Each row is a point on a landscape with many valleys, with its height.
From any point a ball takes the steepest step (drop divided by distance) to one of its 2 nearest points. It stops when none of these is lower. Distance is the straight distance between rows; heights are no part of it.
sosi (h 6.57): [111 142 107 171 123 118 101 178 121 109 163 154 150 144 115 126 147 187
 152 101 127  97  81 166  76 109 109 173 199 144 155  81  56 140]
liv (h 4.32): [135 139 116 131  80 124 195 117 115 121 111 118 144 179 147 167 118 132
 100 147  80 108 148 122 105 135 123 181 182 117 111 111  35  95]
tose (h 6.81): [132 168  82 177 125  93  84 103 131  93 125  85 125 114  96 173 124 124
 142 183 167  85 114 150 120 144 142  91  86  83 120 121 168 117]
let (h 6.31): [103 140 151 128 105 146 170 160 118 125  87 148 166 130 141  94 131 133
 135  96 103 130 157 162 142 108 100 178 199 143 145 118  76 129]
mota (h 6.83): [117 127 144 113 127 142 179 156 128 160 113 136 169 163 133  76 117 140
 145  52  72 145  48 100 111 146 113 185 159 182 133  84  75 107]
sabo (h 7.31): [105 147 180 131 112  99 167 139 107 136 136 108 178 149 140 129 136  94
 143 116 145  88 119 137  83 102 156 130 159 110 166 109 109 115]
sig (h 6.06): [115 129 137 116 145 116  64 134 142  62 129 117 122  92 110 144 126  97
 122 185 169 155 148 146 147 111 140 115  37 136 138 157 142 169]
nute (h 2.11): [132 132 134 119 153  87 146 119 140 156 106 164 148 121 128  87 151 118
 107  72 113 141 165 133 156 142  90 131 124 168 108 117 137 142]
digav (h 6.70): [122 115 149 122 114 114 117 150  99  94 133 155 145 169 125 182  90 170
 111 169 122 160 181 156 126  61 141  64 155  86  88 102  66  98]
Bafo (h 6.87): [108 121 125 119 127 129 115 140  75 105 156 143 145 165 136 194  98 150
  95 144 127 148 151 155  98  71 120 105 172 115 137  76  52 131]
Lobu (h 4.49): [ 99 111 163  79 132 127  93 110 116 149 129 165 118  90  92 147 105 109
 123 116 156 173 146 130 164  68 154  87 142 181 133 105 109 172]
zumob (h 5.82): [122  98 118 108 159 103 116 108 133 119 168 135  72 123 130 161 108 120
 111 164 122 168 161 111 102 132 119  72  86 140 125 137 104 163]
nevel (h 6.66): [124 125  88 188 105  60  89 112 149  89 131 104 100 103 106 198  99 149
 124 210 152 119 122 135  98 133 138  53  81 105  79 142 140 146]
kur (h 2.06): [156 118 142  79 149 101 169  97  86 129 168 111 125 156 123 156 157 112
  97 112 101 137 116 129 153 134 129 139 166 100 133  89 123 110]
gol (h 7.83): [103 145 123 161 161 124 101 133 130 121 137 117 140 140 143  77  89 155
 158 139 178 121 105 139  79 127 129  90 118 108 168 141 127 118]
Sem (h 2.61): [136 156 170 122 123 128 177 158 127 138 155 126 116 156 149 131 158  77
 125 107 124 104 103  99 152 105 139 129 114  92 124 119 155  99]
meba (h 6.63): [112 145 186  84 117 155 146 149 119 153 122 142 135 171 124 149 134  91
 149 113 122 149 159 102 111  47 123  93 135  98 176 122  77 126]
Gitul (h 4.72): [147 115  77 116 150 123 127 135 161  96 182  94 113  54 102 138 144  78
 117 193 130 161 153 109 180 120  97 122  61 146  99 123 202 133]
madug (h 5.00): [163 121 113 122 146 139 122 123 131 162 101 112  99 129 156 115  88 155
 109 142 109 160 154  99 119 175 113 131 109 115 148 153 133 138]
nep (h 2.30): [ 90 112  84 165 151 125 108 169 134 128 163 142 101 115 135 120  99 155
 130  73 152 115  59 120 125 102 134 114 140 176 113  90 120 118]
Redav (h 5.60): [112 168 137 141  78 120 169 119 118 158 117  76 100 133 165 170  95 137
 135 173  95  97 135 128 121 110 125 114 167 131  98 104 109  70]
pifis (h 3.43): [116 145 155 104  98 129 147 119 140 145 134 118 101 127 167 121 160 120
 110 109 115 127 117 126 126 116  84 160 174 151 129 135 125 135]
zin (h 6.17): [ 97 134 109 140 139 134 146 145  85 133 116 134 150 119 146 131  86 164
 116 112 119 120 137 170 150 104 107 134 185 149 138  83  98 115]
Luboz (h 2.93): [123 101 197  98 126 153 115  77  95 155 143 141 151 118 118 153 161  83
 152 143 123 117 155 153 119 124 166 108 111 144 161 144 134 142]
malod (h 4.14): [114 180 121 170 105 157 181 162 118 115  96 111 158 150 138 103 154 181
 136 107 106  70  49 111 126 170 108 160 184 114 127 118 164 136]
Zepi (h 5.26): [163  98 141 118 154 122 122 162 128 144  93 151 116 121 142  90  90 140
 126  84 123 192 125  86 127 190 103 136 120 129 168 126 140 165]
tudo (h 3.90): [136 159 156 189 128  74  92 109 150 151 121 137 142 121 127  86 106 119
 143 130 152 105 117 127 150 126 142 133  97 154 142 142 141 108]
naki (h 6.92): [146 121 129 130  93  84 154 157 148 115  97 100 115  98 145 182 149 131
 104 183 155  93 130 121 145 124 130  96 123  83  84 116 187  98]
vured (h 5.11): [142 134 112 150 157 149 104 115 146  88 163 145  83 148 138 110 160 124
 132 125 139 127 109 107 142 196 120 163  97 133 127 144 143 140]
gar (h 2.98): [106 123  72 190 146 135  91  80 149 139 159 116 119  93 118 131 121 162
 133 150 159  96  82 116 115 134 115  90 121 173 109 164 209 119]
sagon (h 3.87): [146 154 185  67 111 112 154 119 134 145 108  97 110 147 124 134 109 135
 154 136  87 116 142 109 136 108 166 158 113 133 157 136 101 104]
Mizi (h 4.69): [135 130 146 111 129 176 139 121 143 192 115 145 134 124 145  95 142  63
 115 116 121 158 157 106 139 110 115 117  91 133 110 155 144 120]
Los (h 6.45): [110 140 125 155 120 129 105 152 150 126 149 154 128 173 131  98 122 175
 166  69 104 112  78 117  88 110 127 176 152 183 143 107  43 113]
niz (h 2.91): [136 119 120 178 128  91 102 123 173 111 119 143 126  74 108  96 137 145
 139 186 150  81 104 150 150 128 146  93  78 113 110 184 193 129]
dut (h 7.07): [119 121 135 161 137 134  76 127 116 122 127 109 151 137 127  97 149 175
 138  96 128 115 100 167 148  97 118 128 165 127 131 145 140 117]
bet (h 4.26): [136 153 105  74 148 144 141 157 137 106  72 129 128 136 128 103 123 135
 104 103 127 143 150 127 165 142 121 182  98 117 129 126 107 135]
pezip (h 7.03): [134 163 188  72  88 123 226 132 129 127  89 118 161 156 120  95 133 104
 131  92  52 138 107 110 133 147 106 192 183 152 141 141 102 135]
zure (h 6.39): [128 154  80 165 102 148  56 147 161 127 127 124 117 146 112 100 147 139
 166  69 146 123  78 135  69 127 113 147 161  97 136 122  93 132]
fip (h 4.13): [160 135 113 172 106  84  91 133 152 132 129 133  96 162 135 171 109  96
 104 140 126 142 163 107 119 114 124 109  89  86 112 139  95 117]
zem (h 7.33): [135 110 171 142 163  88 144 145 120 121 154 176 161 162 116  82 129 166
 158 110 118 119 155 131 112 122 144 125 160 126 171 124  78 127]
ker (h 4.36): [160 134 150 109 109  79 138  94 163 151 126 127 115 140 123 120 108 122
 109 170 111 122 169  98 130 110 168 152 101 136 104 161  96 106]
pagu (h 3.22): [153 132 108 138 153 126 159 164 121 120 123 150 157 193 125 111 152 176
 122  78  72  96 129 120 122 155 127 149 124 110 124 122  98 133]
vimu (h 6.44): [136 126 141 109 145 125 166 175 119  80 141 163 118 147 151 111 151 154
 138 121 133 125 152 149 134 159 100 139 162  75 159 105 125 138]
zevak (h 6.08): [116  88 129 124 148  81 111 125 122  86 153 175 110 125 116 142  93 134
 115 135 140 153 170 144 111 130 153 109 124 142 133 129  69 174]
gaz (h 2.58): [138  96 172  88 183 120 126  88 141 134 132 173 144 130 102  71 157  91
 118 131 158 179 133  95 144 141 124 108  92 130 159 151 127 154]
domi (h 4.99): [106 147 159  85 125 134 158 111 114 156 117 164 128 128 103 161 146  76
 105 132 134 145 172 113 193  65 134 111 136 152 116  89  97 139]
Totaf (h 3.04): [152 140 118 217  90  93  73 100 154 131 129 154 112 140 115 155 141 138
 142 170 137  67 108 119  79 138 143  85 118  67 130 156 125 137]
zotet (h 5.44): [116 113  42 129 148 120  80 119 164  96 143  95 113  63  91 106 120 134
 118 145 151 150 119 138 133 150 134 138  76 185  74 141 152 163]
zokiv (h 7.73): [ 98 117 157 128 152 154 115  88  97 157 134  92 169 122 145 105 112 140
 132 154 157 117  97 137 100 102 142  92 123 140 156 160 163 108]
rivo (h 3.89): [119  98 175  95 142 138  98  77 109 140 166 155 123  77  88 156 125  82
 140 183 152 154 154 134 155 104 170  85 101 174 148 125 147 157]
tulu (h 7.61): [ 97 101 134 168 138 136  80  98 116 137 154 129 163 103 125 103 102 113
 116 126 187 141  95 142 120 100 163 112 122 174 109 146 160 122]
Zigu (h 3.39): [176 120 136 166 135 123 127 116 131 152 142 143 121 163 134 150 134  87
 123 151  95 117 159 114 143 148 149 107  68  82 110 150 134  92]
Zile (h 3.67): [155 147 130 147 122 133 196 182 107 135 145 136 144 197 156 138 142 163
 114 112  78 104  94  86  93 157 113 152 167  89 136 111 116 133]
padu (h 2.87): [160  92 171  94 171 151 154 116 111 148 143 154 109 118 112 139 143 124
 143 147  90 144 133  99 176 146 138  74  82 113 148 145 189 136]
kas (h 5.47): [168 112 146 103 163 117 152 179  96 116 106 147 147 131 123  99 115 151
 130  81 119 163 103 113 160 177 111 132 131  95 155 114 189 155]
dif (h 2.62): [128 134 112 100 143 101 149 111 111  96 140 110 145 137 126 114 154 125
  96 115 158 104 101 150 133 150 144 175 157 110 133 111 120 125]
lise (h 4.89): [138 135 136 140 149 144 142 122  94 152 139 135 130 113 135 135 109  75
 145 106 135 136 157 129 154 180 146 146 115 146 148  90 150 120]
mima (h 3.96): [ 95  98 160  97 120 190 128 127 116 169  92 186 156 126 115 114 129 101
 138 101 150 179 178 122 124 102 125 102 172 144 153 120  81 172]
Ret (h 3.02): [118 126  66 173 122  95 125 128 122  84 144 134  90 105 113 156  88 180
 119 166 165  91  97 140 131 144 157 122 182 102 108  89 112 121]
rusov (h 7.12): [109 163 111 126  95 134 135 166 149  72 121 143 135 178 143 136 171 172
 116 124 128  95 128 141  81  91  81 177 169 103 142 136  59 144]
bam (h 6.80): [130 122 177 101 109 172 167 153  95 172  86  94 183 134 128  98 150 102
 144  56  79 158  88 126 133 129 112 143 180 123 143 125 152 134]
bibu (h 5.54): [ 83 181 156 108 128 173 162  97  98 136 109  81 150 158 134 132 131  94
 132 122  83 116 130 136 140 108 125 154 130 174 139 130  88 109]
samus (h 1.90): [131 144 138 155 118 110 170 163 123  99 143 135 101 157 150 164 126 131
 128 155 139  85 120 101 151 130 162 130 139  97 116  90 114  89]
Tapin (h 3.60): [180 103 144 102 162 100 181 107 111 165 143 131 140  93 104 157 114 115
 121 182  99 158 135  89 169 160 104  73  82 113 141 126 243 116]
Razo (h 3.73): [155 128 106  81 164 118 131 120 110 135  96  96 139 116  95 132 128 125
 101 125 107 150 169 137 186 123 136 125  94 112 113 121 145 124]
posi (h 6.82): [132  92 143 154 126 180  74 162 132 133  97 120 136 163 137  83 153 152
 163  50 117 172  62 115 134 143 129 163 130 138 126 112 137 102]
zamo (h 4.82): [144 109  74 161 164  98 128 133 148  71 142 118  85 107 103 116 136 147
 143 134 131 130 107 130 151 199 118 116  97  99 122 150 162 155]
Mopun (h 7.05): [149 127 132 113 145  80 103 169 133 102 130 144 109 141  99 124 107 123
 150  68 119 140 138 140 159 105 153 150 117 111 157 105  74 127]
tupod (h 6.36): [112 132 142  41 123 171 188 171 132 126 102 160 130 158 110 140 135 111
 136  90 111 137 151 101 126  74 139 144 136 111 151 101  51 139]
zasol (h 6.09): [103  98 120  99 156 133 100 136 122 124 130 153 126 140 132 122 114 165
 115  91 124 142 131 128 104 113 133 130 134 171 138 119  72 156]
Vuma (h 6.07): [108 123 149  33 155 172 160 139 126 143  71 149 149 147  97 116 146 141
 130  86 107 143 118  83 151 117 149 142 111 165 150 106  83 160]
Sisub (h 2.57): [148 115 136 114 153 101 165 108 106 119 157 126  95 136 137 164 117 130
 102 177 123 141 145 101 171 134 131 108 129 116 114  96 133  91]
mis (h 3.33): [128 137 110 166 166 143 133 116 146 133 156 127 157 101 124  83 133  99
 135 150 159 119 119  93 138 186 138 141  59 187 115 118 195 115]
Zopi (h 6.91): [128 157 171 115  85 163 169 138 112 133 103  66 154 147 138 101 146 108
 136  81  68 137  44 128 130 160  99 186 187 143 135 143 147 127]
Zigok (h 5.42): [151  94 172 110 144  81 103  94 116 136  99 143 143 113 109 164 114 112
 100 210 135 163 172 122 139 110 126  69  68 102 159 154 122 150]
Vas (h 5.20): [110 159 119 135 127 176 146 122 130 169  95  95 158 158 146 105 147 106
 107  97  93 111 125 107 133 108 126 148  99 158  91 155 127 111]
Zak (h 6.04): [ 79 176 118  95 130 121 122  93  93 119 136 116 133 116 139 143  76 142
  94 149 151 139 136 172 143  78 119 140 156 171 121  90  89 119]
ditu (h 5.80): [141 145 177 117  91 133 184  93 111 176 132  89 121 127 171 181 139  99
 118 182  83 113 146 106 134 139 116 115 137 136 107 116 158  86]
deto (h 1.17): [161 122 126 149 125  87 116 135 142 128 136 127 138 129 118 114 170 122
 147  97 124  98 121 168 111 161 125 108 124  71 136 143 176 134]
tozi (h 6.22): [125 126  81 154 108 135  64 115 165 156 110 109 112 119 133  96 150 128
 137  66 151 142  76 125  82 162  99 137 131 146 104 128 150 131]
kuf (h 4.31): [112 194 132 182  97 136 136 105 137 137  94 104 130 132 142 126 153 177
 144 146 115  48  80 112 132 150 115 139 150 135 132 137 167 124]
Mab (h 4.23): [165  88  92 152 169 125 154 162 127 137 142 112 116  92 105 141 108  91
 124 113 112 160 111  85 167 168 143 108  63 121 115 140 209 138]
tib (h 3.01): [105 148 157 120  86 168 149 123 151 116 136 131  83 164 170 141 132 137
 112 155 107 110 141 100 123  86 128 167 146 145 112 167  76 118]
das (h 4.94): [171  90 135 153 109 162 157 157 101 163 114 121 128 126 161 134 128 147
 108 119 100 140 131 115 139 152 117 132 180  74 129 144 179 127]
vun (h 5.59): [131 112 120 146 126 108 103 130 140 103 182 148  44 140 161 164 107 158
 130 161 121 140 148 127 109 129 100  87 144 113 124 127 102 133]
reb (h 7.19): [131 109 104 121 157 116  48  99 126  94 147  91 111 123 101 106 128 156
 116 110 148 147  83 157 152 107 141 139 122 127 119 155 129 129]
timi (h 7.18): [ 92 151 107 169 118 157  71 114 119  96 119 131 124 105 138 117 118 161
 143 133 162 112 138 188 150 126 119 133 144 151 114 144 154 134]
puvar (h 6.94): [ 93 159 168 121 111 130 169 131 130 144  98  81 173 157 128  74 104 125
 159  85  93 129  72 114  77 123 119 170 168 179 172 122  65 103]
vateb (h 3.78): [119 123 139  67 136 162 161 120 140 158 114 130 112 101 160  77 134 140
 121 107 122 158 115 104 129 160 106 162 146 175 120 128 153 137]
sila (h 5.37): [102 163 161 120  98 129 164 128 115 149 125 134 111 142 150 164  83 105
 117 163 115 135 171 119 158  60 140 113 147 144  99 100  76  85]
balas (h 4.55): [148 171 127 157 123 125 145 134 108 159 143 117 129 158 142 116 106 114
 165  79  97 113 126 135 114 176 126 150 143 125 159 100 117 105]
sadef (h 3.99): [154 143 153 135  81 129 205 142 120 110 113 129 137 171 162 137 144 133
 119 158 107 101 140 112 110 176 124 174 188  69 126 127 112 109]
Lunur (h 4.57): [106 175  85 133  85 138 170 126 130 116 123 123 127 151 142 154  92 135
 117 127  95  85  99 153 110 116 111 202 175 143 124  90  21 105]
giful (h 4.24): [155 182 110 173 126  77 129  93 136 159 136 116 117 145 127 106  89 123
 142 140 119 106 148 131 130 163 131 136 123 117 132 119 118  93]
vel (h 6.65): [136 103  81 132 125  78 127 124 111 107 137  98 120 130 129 195 120 153
 113 154 137 117 146 158  90 143 127  66 143  88  94  93 123 109]
Kivam (h 4.52): [146 161  91 149 125 144 158 121 122 126 135 113  93 121 144 144 133 181
 141 139 113  90  90 111 137 190 105 133 147 114 122 121 211 120]
rafim (h 3.37): [124  89 105 158 134 109 116 129 148 123 158 129 123  75 107 116 112  99
 146 160 149 116 132 160 118 119 170  70  80 119  93 168 174 127]
lalod (h 4.54): [113  83 105 158 175  86 128  94 117  97 167 116 133  75  98 156  95 101
 112 205 160 187 135 127 160 100 102  64  77 125 133 162 177 136]
vop (h 5.86): [154 137  75 185 106 115  60  95 186 121 158 119  80  59  93 105 137  90
 142 181 155 133 100 118 132 160 115 133  89 124 101 165 171 152]
Sodat (h 5.48): [127 128 134 124 101 136  84 136 153  88 100 143 141 139 131 129 145  98
 128 108 175 120 160 142  97 139 153 180  97 129 138 162 108 156]
visut (h 3.72): [149 130 105 156 144 110 119 142 143 157 139 102 134  94 124 134 130  60
 102 127 159 142 115 105 148 108 113  97  61 116 118 136 201 115]
rupu (h 6.64): [122 122 185 134 109 173 124 161 130 141  90 132 160 142 143  83 147 107
 173  68 124 143 112 131 131 129 134 156 134 128 148 134 132 113]
dufez (h 4.10): [143  87 107 154 188 121 147  86 120 144 167 128 130  91 119 142 110 127
 119 183 120 155 137 107 156 148  86  75  85 142 148 164 223 111]
raz (h 6.95): [114 182  74 150 123 134 124 131 133 100 121 109 116 137 120 139 137 131
 164 128 148  66 128 154 103 167 147 126 119  87 122 106 132 116]
momis (h 2.29): [160 111 138 132 139 114 150 129 118 120 131 150 151 168 125 145 178 107
 118 103  97  99 169 139 133 160 150 132 112  95 113 134 133 132]
gotan (h 6.96): [108 107 124 138 120 148 104 161 114 141 108 101 154 124 132 102 148 174
 131  56 113 132  55 143 138  98 113 159 183 164 123 104 122 114]
Sulu (h 3.86): [115 146 137 182 136 121 108 125 144 140 100 140 156 132 137  82 129 132
 166  97 144  98 119 121 115 188 145 146  86 186 126 119 154 118]
luto (h 3.28): [123  98 128  99 117 160 116 122 101 158 101 144 142 116 123 161 102  93
 113 127 141 167 199 143 113 117 149 101 138 115 134 123  97 160]
zifo (h 2.52): [115 154  99 161 115 163 126 138 158 121 134 143  85 156 154  98 133 169
 122 133 126  94 103  98 124 116 131 150 162 121 100 152  94 122]
natut (h 3.00): [151 143 149  87 147 106 176 115 102 171  93 138 153 128 122 151 150 130
  98 104  85 135 161 114 174 143  90 110 124 139 126 104 177 153]
Pon (h 4.53): [117 103 144  74 138 198 150 123 100 184 103 148 128  97 113 133 136  98
 140  91 134 176 141 107 163 128 114  96 158 144 155 102 151 155]
mufar (h 6.86): [134 126 134 114 117  93 127 153 129 107 151 167 132 177 100 155 108 143
 143  92  97 117 163 140 115  61 158 141 132 135 132 108  33 117]
bif (h 7.06): [102 129 157  86 136 136 159 126 129 134 122  96 181 154 125  49 138 149
 148  92 130 130  81 131  81 117 137 156 173 124 153 136  95 107]
tam (h 6.68): [121 107 140 124 111 121 127 186 115 109 171 159 144 157 120 162 150 166
 150 105  99 106 136 153  66  83 141 161 180 139 152 103  44 143]
Legen (h 4.21): [166 112 119  95 171 116 148 125 137 134 141 108 142  73  80 154 137 102
 105 186 107 172 153  72 204 126  99  99  53 152 129 112 214 148]
mevaf (h 4.51): [125  97 176  86 101 124 139 135 147 144  88 167 162 128 119  92 122 103
 128  96 157 156 163 106 102  93 149 157 154 136 157 148  78 144]
Zaver (h 4.12): [111 142  93  92 120 162 138 129 156 135  97 125 116 112 140  81 126 143
 114 101 126 131 103 121 142 144 135 203 133 178  85 128 100 117]
Mepuv (h 7.46): [ 94  77 110 163 174 133  93 123 121 103 125 145 157  94 120 115 137 132
 124 108 164 148 130 152 143 128 107  85  98 162 118 152 185 147]
Zaz (h 3.81): [109 111 134 112 139 133 145 143 148 135 158 148 101  95 134  91 122 109
 168 120 143 112 145 155 116 118 159  87 120 132 110 135 154 119]
mif (h 2.44): [161 126 155 128 112 112 107 142 169 133 112 119 106 102 137 117 143 149
 137 167 132  89  98 110 138 139 157 129  75 118 132 175 181 130]
Kadig (h 2.51): [135 126  71 198 121 134 105  95 139 165 147 116 119 115 106 120 131 153
 142 122 132  79  86 128 106 135 139  88 160 104  98 150 176 114]
zugi (h 7.30): [ 99 107 105 162 162 157 134 101 103 125 146 144 137  98 144 113 126 139
 137 114 148 138 148 167 155 144  83 107 163 158 130 130 195 107]
Pem (h 7.01): [116 147 116  95 125  99 142 166 128  74 115 135 124 171 150 167 135 160
  93 148 145 125 148 139 109  85  93 127 144  82 132  98  67 120]
lavi (h 6.67): [124 144 122  80 135 167 170 160 125 157 102 144 158 165 136  98 120 123
 144  48  80 159 115 119  90 139  84 165 137 142 158  97  66 131]
vatar (h 5.33): [165  89 130 142  92 109 134 163 127 139 137 127 136 158 132 144 124 152
 118 137 120 128 151 116  62 117 157 142 187  67 141 138  75 124]
fop (h 6.51): [118 129  80 140  95  68 105 143 140  92 126 116 112 115 109 192  89 132
 104 163 152 118 148 154  99 111 173  86 107 116  63 108 106 134]
modez (h 4.90): [118 159  64 121 145 128 152 105 115 133 149 102 109 113 129 147  91 133
 117 158 129  94 137 135 133 157 156 154 114 170  99  84 110 103]
kebag (h 2.47): [119 131  98 157 102 102  84 128 149  83 126 131 119 139 120 142 130 173
 128 161 165  90 124 150  60 130 142  98 145  76 126 154 110 162]
Devik (h 6.48): [101  96 138 124 154 144 140 156  96  94 136 175 135 124 123 127 114 150
 118 147 147 146 182 162 154  76 135  78 162  98 121 114 110 139]
Nulet (h 5.14): [108 123  76  87 175 156  91 111 138 100 161  97 126  67  92 119 141 113
 132 143 136 161 150 140 167 114 117 126  70 198  94 122 177 136]
gafu (h 1.91): [121 124 121 170  88 155 111  98 138 152 159 124 111 128 131 117 126 138
 143 141 121  80 109 141 110 111 184 129 165 133  84 166 127 111]
ribe (h 6.47): [136 158 145 142  84 149 160 166 150 118  77 131 158 160 144  84 155 123
 147  89 105 111 149 145 129 130 109 180 154  88 130 162 115 116]
Vezi (h 1.89): [146 136 157 118  93  99 107 133 172 139 115 117 109 130 135 112 165 164
 161 115 106  73 114 150  98 115 137 124 125 105 130 175 144 130]
tafo (h 6.19): [121 153  86 189  73 114  61 134 151 142 128 138 103 115 138 155 101 120
 102 114 163 125 131 143  95 102 116 114 149 127  95 137 118 159]
kef (h 6.62): [167 122 121 169 102 113  80 133 149 146 131 135 156 172 113 103 135 113
 155  66 118 130 137 140  74 127 137 156 132  99 149 159  85 122]
giri (h 2.56): [135 112 128 135 101 133  76 129 103 127 125 111 138 135 140 156  89 128
 113 149 154 157 166 174  83  97 134  95 148  71 143 147 108 136]
kegil (h 2.71): [150 127 141 132 129 147 137  98 143 167 146 125 166  79 147 105 156  94
 124 189 131 106 130 114 118 175 120 136  66 166 133 149 213 124]
gusi (h 6.29): [ 79 110 126 114 127 177 111 143 116 148 141 141 138 138 148 108  94 151
 149  75 117 147  81 139  78 106 125 156 165 202 142  87  47 120]
tunor (h 3.42): [145 143 189 116 156  90 121  97 141 138 144 137 126 122 133  81 122 111
 129 153 152 144 118 105 150 139 125 141 100 142 173 140 145 120]
Basev (h 4.74): [169 107 119 143 111 150 130 141 111 148 117 118 124 130 153 147 150 158
 111  84  97 122  91 107 129 194 109 158 153 133 119 139 199 162]
luz (h 4.11): [105 105 134  65 154 131 134 124 131 140 128 117 123  75 122 102 139 137
 137  96 145 138 110 130 138 125 136 120 128 186 122 111 171 133]
zad (h 2.77): [ 93 151  55 175 117 156 104 146 157 110 144 169  93 120 120  93 116 186
 132 105 149  95  64 128 117  95 118 134 192 127  91 106  91 127]
Repu (h 2.72): [112  90  81 169 129 110 124 171 134 102 131 139 103  81 130 132 104 147
 110 117 173 119 117 139 131 133 143 112 153 129 109 121 150 151]
Mes (h 7.16): [136  92 129 129 167 176  98 134 140 122 119 118 140 105 137  85 148 106
 128 124 168 175  71  97 132 164 106 121  56 127 140 160 217 124]
Sov (h 5.13): [142 104 110 183 103 174 123 183 110 138 136 129 127 134 151 131 128 147
 134 129 137 121 133 139 100 130 129 132 193  64 140 132 125 126]
Tomim (h 3.88): [140 130 133 108 155 123 134 102 154 155 122 169 136 120 111 106 134  68
 102 163 133 165 205 100 143 123 120 105  57 139 114 145 121 148]
ral (h 4.64): [125 139  69 110 102 128 157 120 138 112 123 129  97 144 151 180 109 140
  86 168 129 101 148 128 110 148 139 162 137 123  71  96  64 106]
situ (h 4.73): [134 141  78 142 136 175 121 104 116 151 109  75 116 137 153 130 118 182
 110 143 114 119 120 123 124 153 102 125 135 111 119 158 167 115]
teneg (h 6.93): [134 137 216 124 112 142 141 117 119 149 130 154 155 176 145 122 122 103
 167 149 115 124 158 113  91  86 130 118 117 102 205 163  87 105]
tafav (h 5.05): [109 108 140  67 145 180 132 109 134 167 101 172 138  92  86 115 161  72
 143 106 160 176 152 101 156 155 135 116 112 188 132  90 136 173]
mezav (h 1.97): [144  93 106 144 118  86  87 131 142 111 128 126 133 118 108 110 117 135
 136 133 148 134 156 188  79 130 143  89 136  60 127 167 119 149]
girot (h 4.18): [125 128 172  83 138 143 123  82 110 144 111 125 139  86 117 100 125 118
 127 187 140 153 168 163 189  92 125 117 134 119 138 151 160 113]
Pinap (h 3.12): [150 119  86 150 131 115  98  95 130 125 153 104  86  97 125 151 105 132
 100 182 134 147 151 131 166 132 120 125 117 133  93 140 152 118]
Gula (h 5.74): [150 121 113  72 191 144 149 126 114 109 134 139 128 119 111  91 141 103
 126  92 131 191 120 117 165 187  94 130  92 115 134 121 183 148]
Devi (h 2.42): [140 159 149 133  55  99 108 125 154 113 107 102 107 159 139 170 145 171
 150 146  97  82 139 143  94 103 128 143 162  98 128 147  90 113]
mep (h 6.98): [132 109 106 127 168 169  94 165 128 110 122 103 121 148 132  86 129 144
 140  76 152 160  61 102 130 144 127 130  99 106 141 132 157 117]
risu (h 2.85): [127 121 141  79  93 122  95 117 130  96 145 105  70 127 134 174 134 154
 140 146 118 115 143 166 125 109 158 148 151 122 119 127 101 129]
pebe (h 5.38): [137 147 113 119 144 117 121 125 154 107 179 148  50 140 149 109 111 115
 132 123 138 146 131 118 133 152 108 151 129 128 142 119  94 121]
Bivu (h 6.78): [113 102 130 127 131 103 128 141 110  97 145 101 124 111 137 179 137 134
 125 158 168 107 123 151 119  99 130  65 124  86 130 123 184 113]
rurof (h 5.65): [120 115 161  67 158 172 122 121 118 138  75 159 145 132  86 134 161 122
 137 116 116 139 169 103 181 128 159 117  82 160 145 128 119 172]
kuvu (h 3.35): [134 145 173  67 112 100 145 110 111 110 116 112 104 146 126 183 135 144
 160 153  87 111 175 150 146 119 148 119 128 123 126  96  92  91]
Kol (h 6.30): [103 117 135  79 154 118 152 146  98  99 139 150 112 102 134 126 106 139
 136 123 154 140 142 165 145 112 117 125 180 119 169  73 107 134]
Bag (h 3.16): [140 147 170  96 139 135 167 120 138 153 157 107 131 131 147  96 164 102
 114 121 133 124  63  86 151 118 118 137 110 131 120 147 207 107]
vud (h 4.56): [137  88  74 195 161 116 140 155 135  86 144 103 101  79 101 158 122 105
 156 155 123 155 115 121 178 164 120  92  51 102 120 165 194 143]
buzok (h 5.76): [119 118 129 117 145 123  64 132 139  82 114 113 127 106 124 130 128 112
 109 129 182 149 121 117 131 151 153 173  75 169 146 132 124 167]
rak (h 5.66): [138 115 104 165 132  76  59 109 184 125 142 123  93  74 111  95 137 106
 136 122 147 161 112 126 133 165 105 133  79 185 105 150 154 160]
guv (h 6.32): [126 128 124 124 116 102  74 126 118  69 118 121 134 132 105 188 120 112
 100 171 150 143 171 172 150  96 161 108  75 102  92 140 113 141]
kuvun (h 3.95): [116 158  94 138 122 165 184 177 106 119 133 115 158 157 136 116 145 137
 138  84 114  84  58 135  98 157 123 174 176 103 134  87 108 121]
rori (h 6.05): [117 170  74 163  86 143  56  95 176 148 133 115  93  94 118 126 132 107
 126 132 170 112  94 120  96 124 131 139 127 149  80 141 146 145]
nik (h 1.73): [134 101 162 130 125 160 120 103 113 149 144 140 120 101 153 169 153 105
 123 180 116 109 150 133 138 127 128  96  81 140 135 152 189 123]
bige (h 3.76): [135 155 150 105 102 132 109  90 132 145 107  95 120 121 151 123 149 120
 103 148 115 139 150 160 161 101  86 154 141 119 118 159 143 115]
mefod (h 5.01): [121 122 160 107  74 142 146 126 143 114 105 164 159 155 130 136 141  85
 133 113 138 125 200 144  93  79 152 155 136 117 128 168  76 135]
subo (h 3.13): [132 133 114 131 145  95 126 103 106 137 149  87 146 114 126 160 138  93
  76 129 167 118 104 114 147 117 133 144 122 146 128 106 168 122]
megit (h 3.27): [135 148  30 158 113  98  96 107 135 110 110 100  87  93 104 174 101 175
  91 156 140 110 110 135 157 133 117 131 146 116  82 104 136 125]
mev (h 5.81): [ 83 148 154 117 142 154 103  90  86 127 122 126 170 153 122 131 118 122
 124 114 131 134 145 156 141  96 149 143 129 181 137 123  82 131]
ropo (h 6.46): [115 152 170  78 119 147 181 133 101 157 109 144 153 157 145 149 150 100
 130  77  92 144 137 104 101 154  83 147 150 159 178  95  97 167]
Mavuk (h 4.97): [142  70 133 121 150 117 132  88 109 110 143 123 138  94 104 167 100 103
 111 252 145 176 175 123 146 134 149  58  75 102 107 140 141 119]
kufot (h 7.17): [137 125 197 174 116 116 149 151 126 134 140 157 170 168 145 101 151 139
 167 126 108  79 129 135 102 120 148 127 140 103 171 153 119 111]
Ridu (h 6.12): [124 147 193 101 104 131 184 106 107 153 113 137 136 150 156 186 164  85
 122 146  97 116 179 108 118 138 112 118 128 137 151 107 118 134]

Call two points neighbours if one is among the 2 nearest of the other. Go from one point of each pair to the other, from neighbour to neighbour, staying as low as possible. Name the highest point that can't be avoided.
kur and zifo -> megit
pifis and deto -> luz
gaz and nep -> tunor
zifo and nep -> zad
nep and nik -> tudo
samus and kur -> Sisub
